Each row is a point on a landscape with many peaks, with its height.
From any point a climber steps to the highest of the 2 points nearest to it. It stops when none of these is higher. Distance is the straight distance between rows; heights are no part of it.
pag: [ 78  70 118  92 106  74  96  82 100 104  90  96  66 103 122 122 117 115
  95  80 104  87 109  97 135 125 110 100  95 108  86 125  93 161  68  99
 125 102  87 106 101  84  84 112 115 124 106  76  93  83 116 116  91 130
  86  76  77  89  85 124 104 130  78  81]  h=25.3
kuze: [ 98 109  78  98 101  81  77  72 129  82  81 107 145  95  93 105  96  93
  65  85 126 117  80 101  90 102 105  95 101  80 120  99  87  83 120 127
  98 130  95  74  93 109  82 116 114 118  84  97  74  96 104 101 114  80
  87 118  89 107 105  88  85  87  66 126]  h=37.4
vibi: [ 94  63  92  91  96  92  87  86 104  92 111  92 116  82  81 100  70 127
  76 108  89  82 124 105  76  88 106  97 115 141  97 106  82  92 112 118
 104 124  82 112  90  88  95 126 107  79 115  78  93 115 117  90 128  83
 111  87 112 121  87  89  69 112  72 114]  h=42.3
Gisok: [ 94  83  97  95 106  85 103 108  86  88 118  74 121  98  92  84  92 105
  86 121  92 113 106 134  92  92 100 112  92  65  79  71  89 107 109 105
  76 111  91 114 113  98 106  86 127  99  87  73 109  99 116  71  70 133
  90 106 136  80  88  79 110  95  95 108]  h=51.6
bovat: [ 83 115  79  87 102 109  70  97 137  76  63 106 100 135 125 126 105  68
  80  84 155 102  95 129  86  94  93 102  87  60 114 113  94 100 117 117
 102 102  95  99  82 114 111 134 112 152  98  99 110  99 101  82 101  99
  85 126 101 109 114 143 104  87  91 101]  h=12.5
Mivo: [ 97 108 102 103 113 112  91 126  85 103 113  69  96  81 103  93  92 105
 111 110  69 100 115 143 101  86 107 105  89  90  83  78 110  92 112  91
  83 100 101 116 127  97 118  81 122 100  98  90  79 109  96  75  95 133
  87 115 117  64  99  73 117 104 105 102]  h=47.4
Vepar: [ 91  73 111  95 118  67 127 116  93  81 106  56 106  96  92  86  95 113
  89 100  97 106 102 141  96 107 131 105  97  63  80  71 113 127  86 114
  85 110  78 105  97  92  86  78 126 118  88 102  97 107 113  88  63 157
 101 100 131  89  84  84 125 113 105  79]  h=54.6
bos: [106 130  96 110  85  97 113 103 101  92  67  98  91 120  82 122 126  92
 109  97 126  99  68 101 100 114 109  80 103  42 111  87 101  87 110 122
 104 105  91  58  53 107  79 144  70 127  92 139  91  74  89 128 108  60
  86  92  71  93 104 128 108  80 111  62]  h=17.8
Sevo: [118 119 122 121  78  97 128 104 115 120 108 107 100  92 108  81  90  94
 117  90 122 106  72  70  99  90 103  75 107 119 111 101 131  79  60 122
 114  86  97  84  85  91  77  81  97 103  81 130 112 106  84 104 116  91
 125 105  87 144 118 110 113  96 150  76]  h=34.7
Vifur: [107  45  86  96 105  95 110  78 114  90 113 103 121 117  88  92  90  89
  67  87 123 118 100  77 107 119  82 132 104  94 130  87  97 106 110  87
  71  95  98 109 125 100  88  55  99  87  94 102 132  98 110 101  83 110
  95  91 130 101 101  81 102 100  62 137]  h=55.0
zupuv: [101  75  88  79  84 162  71  82  87  90  87 103  74 103  98 117 104 102
  87  92 115  83 117  99 102  87  76 117 105  99 103 135  85 105 119  86
  96  83  97 116  99 100 116 139  75  78 118  88 119 105 114 119 114  47
  98  77 101 103  92 112  62  98  67 113]  h=48.3
meso: [107  96 109 115  85 106 123 109  85 112 135  86  91  90  78  68  97 113
 113 128  69  94 112  84 110  90  80 128  99 107  67  82 105  99  95  72
  91  80 104 115 113  93 108  60  82  66  88 110 113 106 102 102 101  94
 119  90 126  72  85  70  98  89 131  98]  h=32.3
Voz: [ 99 137 115 109  98 121  96 116  76 124 103 126  91  76  95  86 102  99
 147 125  40  73 115  69 100  87  89  96  77 149 111 115  90  92 104  85
 129  97 125  98 106 115 127 111  74  72 102  89  86  98  95 108 122  77
  88  87  87  78  91  87  76  94 120 107]  h=31.3
fam: [112 106  71  97  75  96  95  88 112  96  84 119 136  92  85 101  87  93
  87 110 117  98  95  78  84  96  98  78 113 131 130 112  77  75 112 117
 115 118  96  75  61 113  92 137  81  88  95 102  93  90 103 121 140  53
 106  89  86 135  97 113  69  84 101 107]  h=31.1
Ziga: [ 99 101  97 118 102  66  74  73 137 118 120 117 104 130 109  90 104 109
  85  84 120 125  91  99 103  91  99  99 104  91  85  98 133 126  80  87
 107  88 105 113 120  80  94  88 144 123 100  79 100  95 110  94  68 132
 113 127  82 112 129 101 113 104 108 114]  h=49.1
nep: [133  71 110  75 105 123 118  81  88  79  87 104 102  89  87 101  95  91
  81  78 125 111 105 102 120 116 102 134 119 103 107 102 117  89 102 107
  69 113 112  86 135 101  59  71  78  98 111 122 123  94  92 101 127  79
  92  84  93 109 107  78  83 113  63 126]  h=67.0
Nupa: [104 119 116 116  99  70 113 100 101 107  76 103 100  63  89  98 102 110
 130  94 109  93  90  83  75  90 129  78 108 149 113 120 108  95  79 137
 136 135  93  84  61  99  76 123  92  99 108  96  82 103  98 123 147  91
 103  96  75 141 107 109  86 111 136  81]  h=43.0
manu: [ 83  77 107  85  93  98  93  87  84  92  72 111  65 112 117 129 139 106
  94  81 123  85 108  95 125 116 105 111  88  68  83 125  85 156  79  97
 113 104  86  74  91  85  65 151  95 128 116  88  96  71 112 120 111  89
  93  66  67  78  93 116  97 120  73  90]  h=23.6
pagez: [108 116 119 110  89 108 117  97 112 116 111 110  86 106 115  91  86  94
 121  97 117  99  86  78 107  86  93  87 114 135  91 102 127  90  77 101
 105  81 107 110 120  94 101  61 101  96  94 119 109 109  80  93 105 109
 135 115 101 126 115  99 107 117 141  85]  h=31.6
tofe: [107 109  92  95 122 111  89  89 103  91  88 110 116  81 110 111 114  70
 103  77 119 124  99 117 118 117 104 102  96 103 125  91 103  68 143 116
  97 112 119  95 141 106 117  69 124 119  91 108  91 117  67  80 100 102
  82 135  92  80 125  77 100 113  81 138]  h=23.2
kobur: [ 83  97  99 102 118  58 121 105 115  84  84  89 132  91 103  93  85 117
 111  94 105  99 102  99  69 113 126  78  89 109 128 112  75 104 103 140
 129 128  87  85  70 115 100 111  97 106  94  84  68  99 108  91 104 112
  85  85  94 121  84 111 104  96  96 101]  h=51.4
mov: [120 129 106 105  93 110 108 111 114 116 103 132 141  99 103  82  79  91
 116 124  98 102  88  55  91  99  74  81  91 160 136 107 103  65 104  96
 124  93 117  86  87 121 117  91  73  74  90 119 111 101  84  96 117  64
 121 103  98 129 105 110  88  97 130 112]  h=23.3
vuni: [ 83 105  83 117  98  98  77 104 111 110 112 110 103 147 104 110 132  86
  98 121  91 114 101  96  92  93  75 114  88  54  90  81 106 104 102  63
  88  85 109 101  96  92 131 108 112 113  81  89 106  93 107 107  51 130
 108 112 106  65 104 117 113  71 119  96]  h=15.4
zul: [108 123 109 128  93  98 118 109 100 126 135  96  96 100  87  77 119  95
 128 113  75 112  89  80 110  99  82 117  84  85  75  90 114 100  83  69
  97  72 112 102 120  81 107  56  89  86  74 114 105  93  91 117  90 111
 116 108 109  73 109  76 114  89 140  90]  h=29.2
Neri: [ 99 114  97 120  82  77  67  68 125 117 121 120  97  98 108  94 105 104
  91  99 110 116  89  96  93  86 101  91 105 123  76 110 133 113  66 101
 114  91  92  97 114  71  92 104 146 107 111  85  82 106 114  99 101 113
 119 141  95 129 129 101 100 115 123 112]  h=45.2
bude: [ 97  88 116  80 125 120  76  86  88 106  81  89  69  76 127 125 101 113
 103  68 114  92 135 128 129  93 114 112  94 130  76 142 108 138  83 117
 101 104 100 111 141  92 103 104 119 124 128  81  79 105  90  95 127 113
  92  95  81  94 107 104  87 128  72 112]  h=32.9
Lugaz: [ 95 124 117 101 106 100 100 100 104 116  96 108  96  83 106  98  89 102
 111  92 109 105 102 102 115  96 109  91 106 136 101 113 115 107  87 109
 114  93 104 100 123  93 108  83 103  99 107  99  86 107  93 101 116  96
 102 104  89  98 116  92 105 128 112  96]  h=28.9
gasut: [114 107  92  92  81 103  88  87 109  85  85 114 122  81  85  98  99  91
  79 102 117 111  81 104  86  88 107 101 121 106 109 102 107  70 124 121
  89 105  99  77  99 107  88 116  99 110  90 116  99 108  88 105 130  59
 107 115  97 117 102  87  78  83  89 119]  h=34.5
big: [100 107 109  99 109 125 116 138  72  97  90  65  97 102 102 107 117  76
 104 115  81 100  91 117 118 117  93 104  90  52 116  73  91  84 120  89
  88  88  99  95  92 115 119  94  83 102  80 123 112  94  85  84  76 111
  86  92 114  58  76 108 120  81 103  76]  h=37.3
varik: [ 98 108  96 117  89  97  98  94  77  99  96  94  65 122  99 113 143 107
 102 106 102 109  90 110 113 102 115 105 109  27  63  75 106 137  90  86
  81 100  79  71  84  71  61 129 104 123 110 112 104  83  97 122  85  98
 108  94  80  84 102 103 111  94  99  71]  h=20.8
raf: [ 94 138  98 109  95  99  90  99  99 113  86 114  91 112 100 119 135  98
 125 108  76  93  90  88 106  99  98 104  86  71 102  93 100  94 103  87
 108 103 120  74  90 100 113 125  93 113  92 107  76  81  88 120  97  93
  80 117  76  71 113 107 106  76 113  87]  h=7.5
Rik: [107 107 111  84  78 167  91  92  75 114 101  95  68  79  94  94  95 114
 111 125  67  76 119  86 106  88  87  92 106 133  98 117  83  72 105  79
 108  74 120 116  93 112 118 131  63  74 125 119 107 113 110 111 121  44
 104  69 105  97  86 104  70  95 106 104]  h=39.4
bokob: [ 97  64  88 106  84  96 110  97  97 101 132  85 102  87  64  73  97 125
  84 128  73  94 106  80  82  98  84 121 106  91  72  81  78 103 103  70
  76  86  87 116  98  90  92  91  84  66  99  90 107  99 130 110  95  90
 115  80 138  88  80  71  79  93  89 112]  h=35.8
Tiv: [ 98 111 112 111 108  98  84  97  82 121 113 112  92  67  93  90 107 103
 136 108  68  99 126  71 113  89  96 113  89 150  94 120 103 103  80  94
 112  87  99 103 122  92 104 105 106  79 112  82  75  89  98 114 114 100
  97  95  68  84  95  84  91 115 109 113]  h=27.5
Bod: [101 125 110 117  81 106 113 141  72 112 118  98  84  88  91  89 114 114
 145 125  54  92  87  85  88  84  97  96  99  91  89  91 107  87  85  87
 109  84 115 102  81 104 113 115  63  75  87 113  92  81 109 114 104  82
 112  90  96  90  96  87 102  83 138  77]  h=42.0
Kab: [ 88 101 110  90 126  93 113 139  78  90  96  67  90 113 115  99  91  87
 114 107  71  96 111 123 102 109 104  84  81  68 107  74  89 105  98 100
  87 106  97 107  92 116 119  93  97 104  78 102 110 102  92  83  57 135
  93  96 124  58  81 108 121  97 101  76]  h=34.6
kelo: [ 99  91 114 110  96  82 123 100  90 108 107  84  63 110 111  99  99 108
 107  86 111 103  88  89 110 117 109  89  99  95  93 108 123 122  62  98
 105  85  95 104  96  85  79  88  93 112  91 111 107  90  98 108  93 119
 100  91  88 105 101 108 129 112 121  66]  h=50.6
masir: [112 131  93 105  82  95  95 100 111 105 102 146 138  75  77  95 105  90
 120 125  81 101  90  45  80  99  86  95  97 152 139 103  97  72 106 105
 122 111 104  73  67 118  98 130  77  64  87  99  94  89 100 118 131  59
 106  98  85 124 101 100  69  84 118 122]  h=27.3
digal: [ 87 114  83 101 128 104 114 128  85 100 114  90 125  93  97  81  82 102
 130 104  62 108 110 108 101 106  95 101  63 110 122  91  60  76 133  97
 105 101 120 116 111 118 143  65 101  78  80  72  98 122  81  63  78 115
  89 107 121  64  79  74 108  91  99 125]  h=18.8
Pifen: [ 90 104 101 110 100  71 102  85 130  98  95  97  90 128 115 104 120 101
  97  79 129 114  77  96 108 108 109  92 105  64  90  95 116 120  77 113
 102  96  98  76  87  88  68 108 114 125 100 118 101  85  98 109  79 119
  91 110  83 111 106 115 138  96 110  73]  h=54.5
Rufod: [ 94  87 106 115  76  84  99  87  86 102  95 103  53 100 110 113 136 115
 107  97 102  97  95  95 120 108 113 100 107  61  66 107 113 137  73 102
 109  96  77  81  86  65  57 143 106 120 118  94 102  80 111 132 101  97
 104  81  69  81  98  94 111 108  85  63]  h=22.1
Mudiz: [100  89  86 113  94  66  88  72  92 100 103 102 104  94  67 103 138 124
 105  96  74 107  93  83 100 109 114 118 106  61  97  87  92 124 102  91
  91 103  88  75  97  84  66 123 106  97 102  87  81  79 112 135 106  95
  94  87  67  80  93  57  97  95  83  98]  h=10.4
san: [ 66  85 109  92 131  83 110 127  93  86 100  87 106 136 115  92  72  86
 102  97  83  94 120 123  97 108  87  84  72  88 112  89  73  94 113  94
 102  91 102 135  90 138 122  81 102  98  81  85 139 111 109  67  54 152
  87 103 139  94  84 117 124 103  96  92]  h=31.8
lobu: [ 93  98  82  80  91 139  79 114  96  91  82  90  91 101 120 124  83 103
  85 108 107  73 112 114  86  90  90  97 104 104 104 124  65  98 102  98
 106  97  99 110  83 106 128 150  97 104 121  91 112 108  97  91 113  68
  89  89 115 102  82 132  76  93  84  95]  h=53.3
zagu: [103 117 108 127 103  75 110  94 114 118 128  92 103 103 103  71 127  93
 133  95  98 130  92 110 117 100 110 111  99  79  80  83 138  97  83  76
  98  84 113  93 126  81  94  61 126 106  81 117  88 103  93  92  73 129
 104 134 101  90 127  73 133  95 133  98]  h=26.2
lele: [106  86 106  96  89 127  84  98  85 115 113 100  60 112 104 121 114 103
  77 115 102  86 105 103 116  95  92 125 108  79  78 100 118 120  88  75
  77  82  99 110 123  82  99  90 102  99 109  96 115  88 107 113  97 100
 110  89  97  88 101  98 105 104  96  91]  h=70.7
rov: [108 138 103  81 101 147 104 120  84  87  71  97 102  75  90 102  99  95
 120  97  82  78  99 116  97  95 105  93 103 125 128 115  79  56 139 110
 107 110 121  95  92 128 119 119  61  97 114 118  96 109  71  97 137  43
  70  92  88  88 100  98  77 102  94 106]  h=50.3
Gab: [ 98  87 108  82 104 103  92  71  84 106  77 108  66  55 113 110  93 121
  98  65 115  85 121 117 122  82 117 109 108 159  80 151 111 129  77 119
 115 113  86 108 118  94  90 121 112 111 138  69  85 108 102 108 146  89
  99  99  73 105 107  95  72 141  76 101]  h=34.8
dof: [ 65  80 103  91 111  76  82 103 111  96  91  98  80 124 129 109 106 107
  86  82 113  99 113 103 111 111 111 100  85  99  93 122  97 152  84  97
 122  96  94 115 110  96 110  98 123 110 100  66 111  98 122  95  70 155
  80  94  97 101 100 119 118 113  76  90]  h=27.0
nufu: [102  86  88 114  85  84  96  78 102 102 110  98 118 117  72  98 124 111
  73 104  93 121  93  87  96 100  93 117 111  60  94  77  96 109 107  84
  72 107  88  81  97  84  78 102 110  97  87  95  95  88 118 116  87 100
 107  94 100  90  92  73  94  82  77 107]  h=11.6
Nevot: [ 92 109  76 118  92  95  55  88 137 106 106 125 103 160 120 121 122  70
  89  93 120 102  90  96  90  92  71  96  88  74  99 101 109 103 111  85
 109  79 102 113  93 100 128 111 126 114  89  94 111  92 105 107  73 115
 107 129  92  92 121 138 114  79 105  97]  h=17.6
puno: [107  69  97  86 114 113 120 114 110  78  92  88 116 117 112 105  49  83
  67 105 116  87 115 106  87  98 100  93 110 112 100 100  94  91 101 111
  88 103  91 124  81 107 109  81  92  84 103 114 132 103 105  77 105 107
 105  97 122 132  88 118  95 105  89  89]  h=61.3
Lizu: [109  93 101  72 102 130 115 122  71  82  78  86  86  73  92 117  72 111
  94 107  93  68 118 123  90 102 118  81 115 104  88 115  67  95 121 118
  97 120  92 114  78 107  99 131  78  88 130  96 103 114  96  91 123  62
  94  75 111 108  70 108  83 102  74  77]  h=58.1
siki: [ 94 102 122  99 108 104 126 135  70 112 110  90  73  96 101 102  98 111
 126 109  76  81 102  87 102 112 106  84  90 111  93  98 102 107  87 100
 107  87  99 110  84 100 102  82  69  86  92 113 104  90 104 105  96 103
 103  75 101  85  86 112 116  96 133  61]  h=46.5
dalod: [114  67  98 100  88 101  94  90 105  92 113  99  81 135  94 105 114  81
  71 114 125 106  94  92 111 108  81 129 107  48  87  75 124 128  87  68
  65  82  89 107 114  82  69  87 112  89 104 109 138  89 118 102  70 125
 117  99 107  95 101 106 110  92  96  90]  h=63.8
keduk: [ 94 119  96  98 121 104 103 115  96  83  68  92 119  98  87 115 100  77
  98  87 102 109  83 125 105 115 110  98  91  71 148  82  79  64 144 122
  91 114 102  75  82 131 104 101  86 124  85 122  99  95  71  97 107  77
  73  98  92  78  98 106 112  91  77  98]  h=43.2
basa: [ 95  79 100  93 113  96 112  99 119  94 110 110 110 116 104  88  46 103
  86  91 123  95 116  87  82 108  95  82 103 149 110  99  94  99  93 105
 112 101  91 139  97 114 115  61  98  85  99  94 126 110 112  74 103 120
 123 102 124 146  95 121  93 106 106 111]  h=68.3
Vedu: [102  74 100  92 118  75 125  83 110  84 103  98 134  97  80  78  81 106
  96  77 100 118  97  79 109 129 113 113 107 128 127 105  86 104  99 102
  92 103  85  94 122 113  93  60 104  94  98  90 104  95 103  96 101 105
  95  90 107 109  97  83 100 114  75 128]  h=50.2
ketol: [ 85 128  89 104 105  95  79 115 124 113 114 117 102 139 130 103  95  93
 110  96 105 105  95 109  89  92  92  78  80  96 103 101 115 100  98 101
 124 101 116 112  88 110 130 101 114 119  96  98 101 105 106  96  66 134
 107 132 104 100 111 133 126  96 130  92]  h=20.3
sadi: [ 89  60  98  96 102  74 116 105 110  84 127  76 124 105  80  71  77 113
  77 108 104 105 104 105  98  96 108 120 101  96  78  84  98 123 100  84
  81 108  81 120 116 111  91  59 110  93  93  79 118 111 122  80  82 141
 103  98 133 108 102  77 103 103  93 120]  h=56.0
zuli: [105 108 137  77 139 115  98  93  78 123  77  88  81  65 118 109  84 105
 125  73  98  92 122 151 125  81 118  98  99 149  78 119 106 112  94 117
 105 107 107 120 145 103 120  74 123 116 131  73  70 116  85  71 114 130
  81 115  93  84 105  87 102 133  91 108]  h=31.0
neda: [ 87  59 101 100 116  73 114  99 122 100 127  89 115 114 104  75  64 123
  90  99 100  92 115  88  86 111  97 100  96 136  90 100  90 123  82  95
 105  89  82 143 103 113 109  52 101  83  92  74 111 107 126  77  83 134
 109  94 137 123  99  97 102 106  95 115]  h=61.4
rab: [ 97 120 104 113  84  93  87  75  88 107  93 123 102  96  74 105 156  93
 119  98  67 105  88  71 107 109  90 110  97  67 121 100  99 108 114  83
 105 108 111  73  84  99  78 129  82 101  94 111  87  66  91 138 108  70
  90  89  49  69 111  72 105  81  96  99]  h=9.0
mes: [113  77  94  95  88  94 121 116  92  96 123  84 106  79  81  92  70 120
  78 128  84  91 106  96  64  93 105  99 122 113  82  91  91  92  98 104
  87 103  78 110  88  85  87 112  91  73 100  94  96 115 121 101 110  89
 121  84 136 119  82  83  73  99 102 108]  h=39.0
Kiseg: [112 120 114 121  63 100 121 129  78 116 128  87  69 100  95  95 109 113
 118 147  80  90  80  90  87  79  97  71 112  85  65  93 108 100  75  92
 102  85  96 105  78  85 103 125  84  88 104 117 104  95 108 119 111  85
 129 100 107 120  99 113 113  91 150  58]  h=37.8
guv: [ 76  99  71  96 107  79  74 116 115  86 117 107 121 144 111 103  83 106
  78 115 105  97 102 100  70  90  84  90  82  74 104  92  69 100 115 101
 100 108  94 115  65 110 133 132 113 106  97  66 115 108 121  83  71 120
 103 106 125 104  91 132 102  88  87 108]  h=2.4
sudur: [ 94 100  78 118  85  99  93 101  97 104 114  89 111 126  71  89 133 113
  86 123  80 110  91 100  79  99  79 122 105  50  87  64  96  95 119  78
  77  89 106  98  90  93 118 104 107  81  92  89  99  93 110 100  73 107
 110 100 120  78  88  84  90  58  97 108]  h=13.2
kizu: [108 120 109 103  91 138 108 116  68 102  96 105 105  72  73  91 110 111
 133 128  39  81 105  79  93  95  99  97  99 119 118 102  69  75 119  81
 109  98 120 106  88 124 120 125  58  71 105 110  84 111 106 111 115  52
  88  71 103  83  72  83  77  75 112 107]  h=35.2
zugef: [ 98 129  96 113  79  69 112 103 128  92  77 115 114 123 109 123 119  93
 105  95 142 108  69 106  88 113 110  76 101  68 116  91 102  79  92 128
 106 108  95  62  53 106  76 128  76 131  84 138  89  86  84 119  92  84
  92 111  75 126 114 135 122  80 123  64]  h=16.2
Vov: [ 91  77 101 114  94  64  85  80 139 106 130 127  79 154 127 100 110  99
  83  90 136 114  98  84 110 107  81 103  99  82  88 116 124 145  63  84
 104  77 102 111 116  80  85  82 125 116 109  95 122  91 117 111  55 144
 110 103  98 125 116 110 120 119  98 103]  h=53.6
retos: [ 86 117  78 111  97 123  71 117 108 100  96  94 114 150 107 114 101  91
  84 114  91  94  96  95  74  93  78  98  93  68 111  87  67  82 126  87
  93  88 115 110  78 121 140 133 106  92  94  85 113 101 108  91  75 103
  86  98 126  87  73 142  99  72  92 110]  h=3.9
Lefan: [ 83 124  77 113  86  93  71 112 101 106  98 118 118 131 100 114 122 101
 114 126  90  91  86  91  73 100  93  89  76  76 119  84  70  79 115  95
 105 102 125  85  75 114 136 146  93  99  86  91  77  94 102 109  85  89
  94 111  98  83  94 125  99  65 109 104]  h=5.6
rimep: [105 112 111  69 109 140 110 116  77  85  76  90 102  56  80 100  69 109
 102 102  75  84 125 117 100  93 113  88 107 125 110 112  77  67 136 119
  96 109 103 107  99 116 105 116  67  78 124 110  95 112  84  86 133  60
  87  78 103 101  77  86  76  94  75 114]  h=54.3
roluk: [ 94 127  79 100  93  89  82 108 135  89  79 109 115 131 113 121  94  77
  94 103 136  96  78 113  77  95  91  83  97  81 120  97  93  77 119 115
 106 108 101  75  77 108 110 132 103 125  93 122  95  98  90 101 109  86
  98 109  97 115 117 148 105  82 107  85]  h=14.2
Zifeg: [ 99 100  86  82 107  92  96  87 121  64  63  98 142 109  91 113 108  63
  71  78 137 120  80 113 101 120 108 104  97  70 146  90  93  83 139 132
  82 118  93  65  94 114  80  91  96 126  90 109 101  98  84  97 107  90
  82 104  84 101 101 101 107  88  58 120]  h=40.1
fod: [104 113 116  90 133 107  96  85 100 117  96  97  97  80 122  94  90 102
 116  65  99 111 104 140 108  86 134 104 115 134  83 110 126 104 102 121
  94 113 104 112 161  84 115  76 140 118 113  88  53 127  83  69 106 134
  91 135 101  97 115  68 111 136  98 121]  h=29.4
kapa: [103  89  82  81  90 119  92 107 114 111 125 103  88 105 114  98  49 104
  75 121  98  86 109 100  71  78  86  76 113 132  81 101  99  95  82  79
  96  77 111 145  98  88 115 114 102  69 126  84 114 122 115  77 118  90
 129 101 141 144  90 129  81 102 106  93]  h=30.8
Nodop: [105  84 101 104  83  92  68  66 121 115 118 114  80  82 103 101  97 110
  75 101 126 100 104  89 108  77  99 106 114 141  73 121 133 115  64 106
 105 102  95 106 120  73  77 119 124  95 131  81 100 100 123 115 142  94
 128 108  81 144 118  98  74 124 101 111]  h=40.9
Zula: [ 98 111 123 114 116  64 132 110 106  99  85  98 121  68  98  82  88 110
 133  71  91 109  91  90  86 108 133  79 107 146 119 119  99  89  91 132
 136 134  83  84  93 104  96  94 106 103  97 100  56 106  87 100 111 109
  90 107  88 124  93  99 107 114 115  96]  h=47.2
soge: [113 112  95  94 103 123 118 126  81  98 109  85 113  86  79  94 117  88
 114 108  62 102  97 110 108 101  85 113  93  75 117  70  85  64 140  86
  82 100 110 105 102 106 119  85  97  89  84 118 112 100  80  88  75  99
  89  98 111  53  84  79 107  72  94 101]  h=40.2
Tuke: [ 93 101 106 121 109  79 112 116 101  84  89  72  94 105 106 104 113 101
  95  92 109 113  89 143 100 105 124  90 105  49  82  76 130 122  73 116
  95 107  79  83  88  90  70 119 122 126  91 112  92 105  92  87  56 136
  98 107 109 112 110 107 144 102 116  63]  h=58.8
res: [110  99  99 101  93  97 124 102  81  82  70  91  75 115  96 117 130  87
  99  98 118  92  87  90 122 121 113  99 108  40  87  81 110 113 102  97
  90  97  86  65  58  92  51 120  73 117 100 136 114  77  88 119  88  85
  87  85  79  91 102 114 115  95  94  57]  h=19.4
novo: [115 119 104 103 108 103  78  83 102 108  97 102 104  79 115 100 102 111
 101  92 112 118  91 131 104  79 117 105 104 104  71 100 138  89 102 111
  91 109 113  83 142  84 102  87 138 128 106  91  64 104  81  91 104 118
  96 141  87  83 128  76 115 124 105 124]  h=27.7
vofo: [120 123  95 109 102 105  86  77 122 113  96 115 126  96 116  99 112  64
 103  87 120 122  86 130 105 102 103 106 114 100  96  87 130  72 127  91
  89 103 116 102 136  95 117  72 137 115  96 111  79 121  72  71  81 120
 109 152 105  94 148  69 117 111 113 133]  h=25.4
kige: [102  72 103 105  91  75  99  68 104  93 110 109 123  67  77  84  94 116
  85  93  89 105 108  76  97 100 100 106 111 152 116 119  90 111  95 108
 108 116  91  97 115 107  73  90  99  76 116  77  94 102 107  97 113  84
 102  90  98 127  88  81  63 123  74 128]  h=46.1
zib: [111 144 113 102 104 112 113 106  96 113  92 128 123  72  98  91 100  82
 138 104  81 104  84  69 111 121  99  88  91 156 146 102  89  68 108  96
 123 101 122  81 103 119 114  82  74  81  89 124  83 100  74 105 113  74
  94 106  82  94 108  89  90  97 121 110]  h=20.1
guz: [ 86 124 110 121 105  76 102 108 126 117 126 120 107 118 119  78  98 101
 119 103 101 113  98 107 100  78  94  90  88  93  85  87 130  99  86  88
 113  79 109 109 115 104 126  60 129 109  80  96  88 109  95  84  65 150
 115 127 111  95 125 101 138 100 155 113]  h=23.4
goti: [103 116  98 103 118 106 123 119  87 115 108 104 125  87  93  79  98  94
 130 102  64 102  99  69 106 118  88 100  80 128 139 103  82  75 123  92
 115  87 113  96 108 121 120  59  84  69  85 104  93  95  80  92  90  95
  98  95 101  88  88  89  95 100 107 119]  h=17.7
Sor: [ 95  79  98  87 115  93 127 114 102  82  91  98 122 112 102  96  55 108
  85  96 112  91 109 100  74 123 111  74 101 114 114 102  65  88 110 132
 107 122  78 105  57 111  94  98  91  99  92 102 103 101 105  89 111 110
 100  87 114 139  71 130 104 102  90  83]  h=56.1
Bet: [110  96 100  83  93 158  79  90  85 103  84 112  67  86 102 110 114  87
  99  97  95  75 120  80 117  95  77 105 100 129 119 127  93  95 108  78
 107  76 116 101  97 109 119 116  43  84 105 110 119  95 106 122 129  50
  90  75  78  86 100 115  63  94  89  98]  h=43.8
bug: [117  58  96  74 104 120 100  83 106  74  93 110 111 108  95 106  77  85
  63  89 142 102 119  88 113 117  89 132 104 112 126 114  98  97 106 102
  80 104 111 116 122 100  94  67  85  84 109 123 134 102 110  98 115  76
 103  88 122 125 108  97  75 105  61 123]  h=61.0
Nit: [105 121 108  78 114 130 116 113  77  76  55  86 100  77  91 110 100  89
 118  79  95  87  97 116 116 107 104  99  99  92 130 114  83  73 135 121
 101 114 109  72  89 121  91  94  53 122  92 131 114  97  58 115 122  64
  62  78  69  76 100 111 106  94  76  96]  h=46.4
lan: [ 90  62  91 106  91  89  94  84 117 101 112 109  82 147 121 116 107 100
  61 108 138  99  94  85 105 119  87 108 100  66  79  93 114 142  73  80
  93  84  88 109  90  78  77 106 113 101 105 100 123  97 129 121  75 115
 113  87 105 115 107 117 111 109  94  85]  h=58.6
Pup: [ 71  74  98  88 130  86  98 116  99  89  91  86  96 133 124 111  76  94
  84  96 116 107 122 126  98 101  91  98  94  97  94 104 102 130  89 101
 102 100  94 139 109 113 119  85 121 111 102  82 124 110 127  78  62 156
  91 107 132 112  95 115 115 114  85  90]  h=29.1
zeg: [107 106  85 104 128 113  92 100  82 103 103 100 117  73  97  93 118  87
 126  94  73 114 115 114 114 115 102 106  72 106 116  97  79  67 140  90
 101 115 111 101 130 115 125  60 121  91  83  93  73 119  72  76  86 103
  84 121 103  58  97  66  96  92  75 146]  h=21.0
Nik: [116 114 105  98 106 130 125 118  82 100 108  87 100  70  86  88 109  92
 110 104  67 107 101 130 113  88 109 117 111  79  94  75 112  73 123  93
  74 111 111  98 126  98 104  66  92 110  91 119  83 104  81  88  99 101
  95 119 110  68 103  60 112  96 108 110]  h=43.7
Nofuf: [114  75 113  98  95  99  99  80  85  99 117  90  76  86  97  99  97 125
  87  97 110  99 113 105 122  99 108 125 124 100  64 116 129 126  76  92
  82 100 101 110 136  80  66  82 123 105 124 104 107  96 106 102 103 106
 106  93  93 101 115  79 104 129  75 104]  h=78.0
meki: [120  56 110  77 107 115 101  75  95  89 102  96  88  94 105 101 106  94
  73  74 113 108 105 111 139 105 113 144 127  94  94 116 116 117  87 102
  66 116 109  94 157  89  56  88 116 106 124 102 122  99  88 108 110 100
  94  90  87  96 115  70  98 123  66 141]  h=72.2
buta: [101  77 101  88  89  93  86  74 100 114 103 109  76  65 105 104  87 117
  93  85 111  93 128  92 100  76  96 101 104 169  92 132 105 128  83 107
 119 109  80 115  92  91 101 115 107 102 127  69 101 109 118 119 142  95
 111  85  81 127 103 114  69 128  93  98]  h=37.2
pav: [110 111  93 100  74 123 111 121  91 112 134  93  81  95 107 100  77 117
  90 128  83  84  88 110  72  79  82  86 115  94  63  79 101 103  71  78
  88  74 101 132  84  89 118 122 105  72 108 101 115 112 119 100 117  89
 140 104 136 124  86 120  93  96 145  76]  h=34.0
bov: [129 111 101 106  83  98 104  86 110 110 100 105  94  84 102 110  95 101
  97  97 134  95  83  84  94  93 104  73 106 121 102 110 111  87  75 120
 114 107 101  90  81  85  86 115  93 114 102 110  96 111 103 123 142  74
 119 106  76 143 110 118  85  98 129  77]  h=38.7

For each start below, name every point that the climber comes to, in order.
Pup => san > Kab > big > soge > Nik > Mivo > Gisok > sadi > neda > basa
retos => Lefan > raf > rab > Mudiz > nufu > sudur > vuni > Nevot > ketol > guz > zagu > zul > meso > bokob > mes > vibi > kige > Vedu > Vifur > bug > nep > meki > Nofuf
roluk => zugef > bos > res > varik > Rufod > manu > pag > dof > Pup > san > Kab > big > soge > Nik > Mivo > Gisok > sadi > neda > basa
mov => masir > fam > gasut > kuze > Zifeg > keduk > Nit > rov > rimep > Lizu
Tiv => Voz > kizu > Rik > Bet > zupuv > lobu > Lizu
buta => Nodop > Neri > Ziga > Vov > lan > dalod > lele > Nofuf
